Points on a hilly landscape, in no order, each with its height.
A climber steps from a point to the highest of its 2 nearest points, and stops where none of them is higher. Distance is the straight distance between rows; heights are no part of it.
Tarig: [  2  16   7  -2 -16   1  -8   9  -4  17  -9   3 -11  10   9 -17   8 -10
  18 -11 -21   2]  (h 50.9)
bani: [-12  17  17  -8 -20   1  -6   8   1  30  12  -1 -20   2   0 -30  10  -7
  25   2   1 -26]  (h 55.5)
vik: [-10 -15  17  22  10  -2   8 -19 -13 -16  25 -10  -6 -10 -16   1 -33   0
   6  25   5 -25]  (h 18.4)
mak: [ 13 -11 -16 -12  12  25 -12  28  12  -3 -25 -12 -23 -18 -13  12   3   0
 -11 -22 -26 -28]  (h 37.6)
fovad: [  0 -24   9 -11  21  18 -10 -20 -13 -14  14 -27  -4 -18  11  13   3  -6
   4   6  -9 -13]  (h 26.9)
tupi: [ -2   2  -9  -8  15  -2  12 -11  -6  -6 -12 -14   7 -28 -16  14 -27  25
  10  -1   0 -13]  (h 51.0)
luv: [-17  17 -12  -4  -1  12  10   9  18   8 -17  -2  14 -21  -9  24  37   5
   1 -21 -10  41]  (h 43.3)
laku: [-13  18 -13 -14   6  -9   6  13  21  15  12   4  31  -3  19  -2  -1  31
  19   4   6  30]  (h 48.9)
pazel: [  2   6  19  -1 -14  15 -10 -21 -19 -12 -13   1  19   5 -15  -4  -6 -12
   6  -4 -10 -26]  (h 36.5)
Pateb: [ 25  -5  41 -11 -17   3  13 -17   6  17  12   0  14 -12  12 -14   9   7
  28  30   0   8]  (h 56.5)
bab: [-25  17  -1  -8  -7 -20   6  10  19   9 -10   6  11 -15  -5   9 -15  10
  13 -24 -17  34]  (h 57.8)
lito: [-18  19 -20 -19  18   4   2  39   1  31 -23   3  -2  11  29 -18   1  18
  11   0   1  19]  (h 71.3)
matav: [  0   1  29  10 -13   2  11 -34 -15 -18   0  -9  26  -2 -25  -3  -9   1
  11  29  -3  -4]  (h 42.0)
Nivor: [ -8   0 -13   5   5 -12 -18  -4  -2 -23  -2   5   9  20  13   5  10 -26
 -27   1  -3  29]  (h 23.3)
nima: [-15  13 -19  11   2  -3  13  -8 -13  -6  -4  -3  24  -5   0  18 -23  17
   4  -3  20 -11]  (h 59.2)
Zekiv: [ -8 -13   8  23  22 -20 -18  27  -4   7  29   5 -11  19  14 -19  10 -30
 -13  14  -8  -5]  (h 15.7)
muf: [ 29   4 -10   5 -23  -7  18 -28   4 -28  -3  35   6   2  -8  11  -2  13
  10  13  10  23]  (h 33.7)
Gefaz: [ 8 -4  2  4 -8 13 27  2 -5  5  9  6  0 -5 21 23  0 -4  2  1  1 -4]  (h 35.8)
vomug: [ -8  12  25  -2  -5 -11  -6   9   4  16   9   1  -4  19  15 -32  21 -10
 -15  23  23 -27]  (h 33.6)
nudig: [-23  12  12  -2   8  -3 -10  11 -32  21 -11  22  20   9   5 -38 -16 -29
   0   0  10 -13]  (h 32.4)
nedeb: [  0   4   9 -12  -9  12  11 -15  21  -1   2  -8  21 -24 -10  26  39  12
  -7   6  -1  39]  (h 39.5)
tar: [-19  10 -21  10  23  -8  20  17 -29   2   4   9  17   3  29   6 -23  -5
   1   1  18  -4]  (h 49.4)
gibag: [-24  16   1  -3   9 -17  21  22  -3  10   5  18  24  -4  30  -1  -7  -2
   3   8   8  19]  (h 39.8)
momab: [  4  -1   4   8  13  -8  17  26 -10 -24  13 -13 -24 -17 -15  -2   0  -4
   0  17  -8 -34]  (h 9.7)
noziv: [ 15  -8 -10 -18  11   3 -16  18  28   0 -18 -13 -33  -7 -13  -1   3  10
  -2 -28 -27   9]  (h 39.2)
Kuzif: [-21  14  -5   3  19 -17  11  -2 -32   0  24   1  13 -14 -26 -21 -23   0
   6  14  16 -33]  (h 2.5)
lalil: [ 12   5  26  -6   0 -10   3   5 -16   1  10  -5  15   3   4 -32  -3  18
   7   7  15 -14]  (h 18.7)
Kar: [ 16 -19 -21   6   7  19 -15 -14  -2  15 -13  11  -5  19  24  -1 -11 -10
  -2   7   5  -8]  (h 27.2)
kufaz: [-10   4   2   0  -8 -21  13   1  14 -18   2  -2 -20 -15 -11  14  -7  12
  11 -23 -14  14]  (h 47.7)
fivu: [ -2 -29 -25  17  29   5 -21 -13  18   0   2 -13 -19 -25 -28  28 -12  -6
  -1 -18 -31   1]  (h 70.1)
vil: [ 26   0  18 -35 -15   9  22  -1  -1   2 -20  23   9  -6  26  -4   3   1
  14   2  -5  18]  (h 58.1)
gomis: [ 26 -24 -13   5  14   7  -5 -37   0  -1   9  -7 -15   7  13   3   0  11
  14  19   4  -6]  (h 24.8)
pef: [  9   0   2  21   8   3  26  20 -16 -15   0 -21   6  -9 -11  20   3   3
 -12 -19   1   0]  (h 31.3)
simuk: [-18  -5   3   4   8  11 -15  40  -1  -2   3 -22 -10  -4 -22   7  -5   8
 -21 -27  15 -32]  (h 37.9)
bezo: [-16  -1   1   2  17   0  -9  -1  -6  -5  24 -31  -9 -13 -29 -16   6  18
  13  21  -3 -31]  (h 14.0)
Gisik: [ 29  -5 -11  -8  -6 -17   0 -29  -6 -26  -9  29 -12   2 -13 -11  -3  -9
  -3  11 -10  29]  (h 29.9)
roz: [-37  19 -11  -1  21  -1  -6  27   3  15   4 -21 -12  -7  -8 -11  18 -15
  -3   1  -9 -14]  (h 16.6)
Nup: [ 16 -12  10   0 -17  -3   8 -15   1 -14  13   9 -15   2   9  19   3  -5
  -7  -1  -2  24]  (h 40.0)
sisu: [  3  -1 -26  -6  -1  16   0  16  -8  -1 -20   2  -4  -3   6  18   4   2
  10 -36 -20  11]  (h 35.1)
gid: [  3 -21 -16  -1  19  -6 -15 -31  14   3  -2 -14   0 -26 -36  12 -11  -5
 -17  -3 -24  27]  (h 62.7)
zatot: [ -9   7  21  10   1 -18  -5  11 -18  24  -7  19  18  20  24 -21 -23 -18
   6 -15  -4  20]  (h 24.5)
ziki: [ -7 -17 -14 -10   7  10 -21  -4  22  -8 -18 -15   4 -11 -16  26   6   1
 -36 -19   0  16]  (h 31.9)
meruf: [ 13   5 -13  -8  -5  15  10 -20   3   5 -20  12  30  -7 -13  16  -8  -9
   3   6  -9  28]  (h 50.0)
nizi: [-13   5  -5  16  15  11 -21  16 -18 -22  -6  -6  13  16   1   9   9 -33
 -29  -9 -19   5]  (h 19.8)
taged: [ 16   0 -18 -17   2  10   9 -32   9   5   1   0  27  -6  -5  19  14  21
   4   8   7  42]  (h 44.6)
divat: [  7   5 -26   4  -3   6  11  18 -17  -5 -13  21 -16  15  11   9  14  -6
   0 -27 -13  41]  (h 33.8)
Nirus: [  5 -12 -23  15   1  12  13  -9  14  16 -18   3   8 -16 -25  32 -10  -7
 -17 -17 -10  32]  (h 55.3)
tidat: [ 11  -2   9   8 -13  -1 -13  -4   8  18   4 -10  12  22  -3 -20  23  -2
 -12  23   2  -4]  (h 40.7)
Latar: [ 10  -7 -22  11 -12   5  25  -2  20  18 -15   5   4  -4 -13  26 -22  22
  10 -25   3  16]  (h 50.7)
duto: [ 23 -19 -12   0  -9  -5 -17  -2  22   0   1   0 -37  14 -11  -9  -8   6
   2  -8 -17   3]  (h 41.9)
netad: [ 13 -11   1   9 -21   4 -12 -39  23  -8   2   3 -28  -4 -33  16   5 -14
  -4  -2 -19  18]  (h 55.6)
Lazos: [-25   0  -8  -3 -15   5 -14 -15  19 -12 -16  -9  12   2   4  16  -5  10
 -15 -22  14   4]  (h 36.2)
bugik: [  2  -9  -1  -2   0  18   4  33  10  26   4   9 -31   8  11  -1 -12 -15
 -12  13  19 -41]  (h 30.1)
futo: [-28  22 -24 -12   6  -5   7  13   5   7 -29   2  21  -8   2   2   8  -9
   3  -7 -19  28]  (h 47.9)
mure: [ -8  -8  -7   9  10   8  -5   4  -5  14  17  -3   1  12   6   0 -16  -4
 -13  11  26 -36]  (h 27.4)
favem: [  2 -10 -22  24  16   4 -17  -2  -3   0   6  -1   0   7 -19  23 -23 -16
  -5 -14 -22  -2]  (h 63.1)
teb: [ -7   0  30 -17  -3 -18   4  16   7  -5  23 -31  -2   0   2 -19  18  24
   4   9   4  -4]  (h 21.2)
Soko: [ 16 -10   6   4  -1  11  14  29  -5   5  -1  14 -14  13  20   1  -2 -17
 -16   2  -2 -13]  (h 32.5)
rege: [-12  13  13   9  13 -16  20  -2 -30  22  31  22  27  -8  -3 -24 -15  -3
  20  18  39 -19]  (h 5.1)
fud: [ 28   2  -9   1 -11   4  -1  -8  10  13  -6  15   7  28  22 -18  27   6
  -7  11  11  13]  (h 48.0)
vosi: [ 15 -11   6  11  -3  -2  -2  -5 -12  10   0 -10   6  16  -4  -7 -24  20
   6  -2  20 -24]  (h 23.5)
tel: [ 14  -8  19   3 -11  15 -18   1 -17   0 -12  16  -2  12   0  -2  -9 -41
  -9   1 -23 -24]  (h 32.6)
tasa: [-10 -17  31  10  13 -16  -6   6  -5  10  33 -13  12  12  16 -12  -3 -15
 -17  25  10  -6]  (h 9.9)
getun: [-11  -1   4  -2   1  -6   5  30  -5 -25 -10 -22   3   0  -6   6   0  23
 -21 -24   6  -8]  (h 34.4)
Lisav: [  1 -12  25 -19  17   8 -10   9 -14  -8  17 -30  -8  -9  13 -18  14   8
   2  -4  -4 -23]  (h 24.7)
runa: [ 10  -1  -2   5  -1 -22  -3 -25  -4 -25 -12  17   3  11   4 -14  -6 -17
 -12  30   1  -5]  (h 25.3)
mos: [ 33  -8  -6  -2  -1  20  -2  14 -20  -1 -13  16  -9   6 -19   9  13 -21
  -9 -26 -27  41]  (h 32.1)
Nudat: [ 35  10   9 -29 -25  10   6  -6   3   1 -21  13   5  13   9 -24  28  15
   3   7  -1  20]  (h 53.6)
Gasug: [ -5  -5 -13 -12   0  -4 -34 -12  15 -12  -5  -4 -37   8  11 -18 -12   2
   3   5   2 -31]  (h 24.6)
Bivev: [ -9  15  -4 -18   5 -13  -6  10   9  29   1   8   7   6  37 -21   2  17
  32  -6  -2  23]  (h 61.3)
zenu: [  8  16  24  25  11 -23  15  14 -18  25  19  28  33   6  26 -28  -8   1
  10  17  36   1]  (h 10.0)
bamu: [-33   7 -10  -8  14  11 -11   3   1  20  29 -23  -9 -13 -22  -9  18  -8
   6  11  11 -37]  (h 15.3)
katul: [  1   4 -20  -9   3  24   7  18  -7  10 -19 -14 -14 -15   2   9   0   8
   7 -21   2 -27]  (h 36.4)
magaf: [-22  14  15  -8  -5   2 -16 -20  -1  25  22   1   0   9  21 -24   9   1
  29   6  23 -27]  (h 49.6)
Tisi: [  9 -16  -3   0 -12  -6 -18 -41  22   7   7  -5   1 -13 -43  20   2   3
  -9 -11 -10  46]  (h 54.6)
bef: [  0  11  22 -14 -15  -6  20   9   3 -26  -6 -13  26  -3  -8  12  14  27
  -5  -8   7   7]  (h 29.4)
tigap: [-27  21  12 -19   2  -9 -25 -10 -15  14  -4  10  17   5  24 -30  -9  -5
   7  -2  25 -21]  (h 40.8)
Nese: [  9  23   0   0 -20 -14  19  -3  18 -20 -13  36  20  11  10   6  -5  18
  -1  21  23  12]  (h 41.1)
mafiz: [ 30  -3   8  -8  -4  15   5   7 -14 -12 -15  10 -10  -3 -16   5   3 -30
 -12  -5 -29   3]  (h 30.3)
Dis: [-11 -11 -29  12  31  -5  -9  -3 -10   4  14 -20   1 -13 -11   9 -24  10
  12 -11  -7 -10]  (h 55.7)
Sibe: [ 15 -26  13  14   7  -3  -8 -22   0 -12   9   2 -25   5  -4  -8 -33  11
  11  21 -13 -13]  (h 21.8)
zir: [  2   9  17  -9 -37  15  15  16   2   9  -7   6 -13   8  28   4  19  -4
  16 -25  -7  19]  (h 47.6)
zolo: [-10  24 -10 -16   7 -13  17  13  16 -15 -10  11  19  -7  14   5   9  23
  -4  27  29  -3]  (h 53.1)
poful: [ -3 -15  -5  -4   0  -6 -19 -15  19 -24   3  -3   4   4 -23  20  12 -25
 -45   3  -5  25]  (h 28.1)
Sigek: [ 16 -17 -26   4   8   9  -8  -5 -12  -4   1  20 -13  17  41   8  -7 -17
 -16 -13   1  21]  (h 29.5)
godu: [  1 -19   6  18   3  17   2  -8  -6 -21   7 -22   6 -15 -19  24   0   6
  -8  -3  -4 -17]  (h 29.0)
faf: [-11  10  -1   2 -19  -5  -3 -13   8 -15   0  -9 -11  -4   3  11   9  14
  15  -9  11 -12]  (h 41.8)
Zibe: [  9   1  21  -1 -35   7  18   8   2 -15   5   5 -10   2  -2  35  22  -4
   2 -24  -6  31]  (h 44.4)
loro: [ 20   9  22 -15 -29  13  25 -14  19   2   4  13  11  -7   8  11   5  19
  30  11   4  12]  (h 65.5)
nukeb: [-22   0  -2   6   0   8   4 -19  -1  -1   1 -16  -7 -16 -26  -2 -27  26
  18   4  26 -36]  (h 45.3)
gezu: [ 33  -9  -9   1 -13   0  14   8  17  18  -5  10 -15  14   1  -4 -16  13
   7  -9  -5  15]  (h 45.8)
bivu: [ 27  -7 -21   7   0   0   0   2 -22 -30  -9  10 -12  12  18   1   5  -5
  -9 -21  -1   7]  (h 31.7)
nov: [-31  10 -16   2  19   9 -14  32  -9  -3   3  -7  -8   8  24   0  22 -23
 -24   5  -8  -3]  (h 18.0)
gud: [-23  -5  13  -1  -2   4   0  12   7  -6   6 -19 -29 -17 -31   1 -14  17
   1 -15  20 -45]  (h 41.2)
zop: [  1  18  12  21 -16 -17   2   9 -11  15  -5  29  19  26  20 -18  -2 -13
   4  11  17  -2]  (h 17.2)
gam: [-16   6  17  -4   5 -17   0   2  -3 -27   5 -25  -6 -20 -24  -3   6   5
   4   3 -18 -19]  (h 11.8)
fize: [  6 -13  10   5   3 -12 -29  -6  18  10   6   7 -22  19  12 -39   0  -4
  -2  22  18 -35]  (h 28.2)
dode: [ -5   0  -4  26  14 -19 -13  -7 -12 -11   8  17  -4  11  11 -14   7 -32
 -10  25  -1 -24]  (h 20.4)
Mem: [-18  34 -21 -12   8  -8   8  25  -2  -7 -16   6  -2   8  22  -7  17  20
  -1  -1  13   2]  (h 64.0)
Mub: [ 12 -17  41   5 -17   9  18 -30   2   4  13 -12   7  -8  -9  11  -2   1
   6  25 -11   6]  (h 48.5)
sor: [-11   1 -11   9 -17  -9 -12 -20  33   0   3 -16 -15  -2 -28   8  26  -9
  -9   5 -11   8]  (h 62.5)

Two climbers start at each pair of points below. Name the first point that both come to, or write -.
Sigek and mos | divat
Lisav and gomis | -
lalil and rege | bani

Call two points neighbours if one is among the 2 nearest of the other. Go from one point of each pair to the other, from neighbour to neighbour, staying as high as possible. Name the lowest point that can't be avoided.
sor and fivu | Tisi
bani and lito | lalil
lito and sor | gibag
bab and loro | mafiz
fivu and nima | tupi
bab and Nirus | nedeb

For each start below, name every point that the climber comes to, in order.
Sibe | gomis > Kar > Sigek > bivu > divat > sisu > katul > mak > noziv > duto > gezu > Latar > Nirus
teb | Lisav > fovad > godu > pef > getun > simuk > gud > nukeb > tupi > nima
runa | Gisik > muf > Nese > zolo > Mem > lito
momab | bezo > bamu > roz > nov > nizi > Nivor > poful > ziki > Lazos > faf > kufaz > bab
mafiz | tel > pazel > matav > Mub > Pateb > loro
fize | vomug > tidat > fud > Nudat > vil > loro
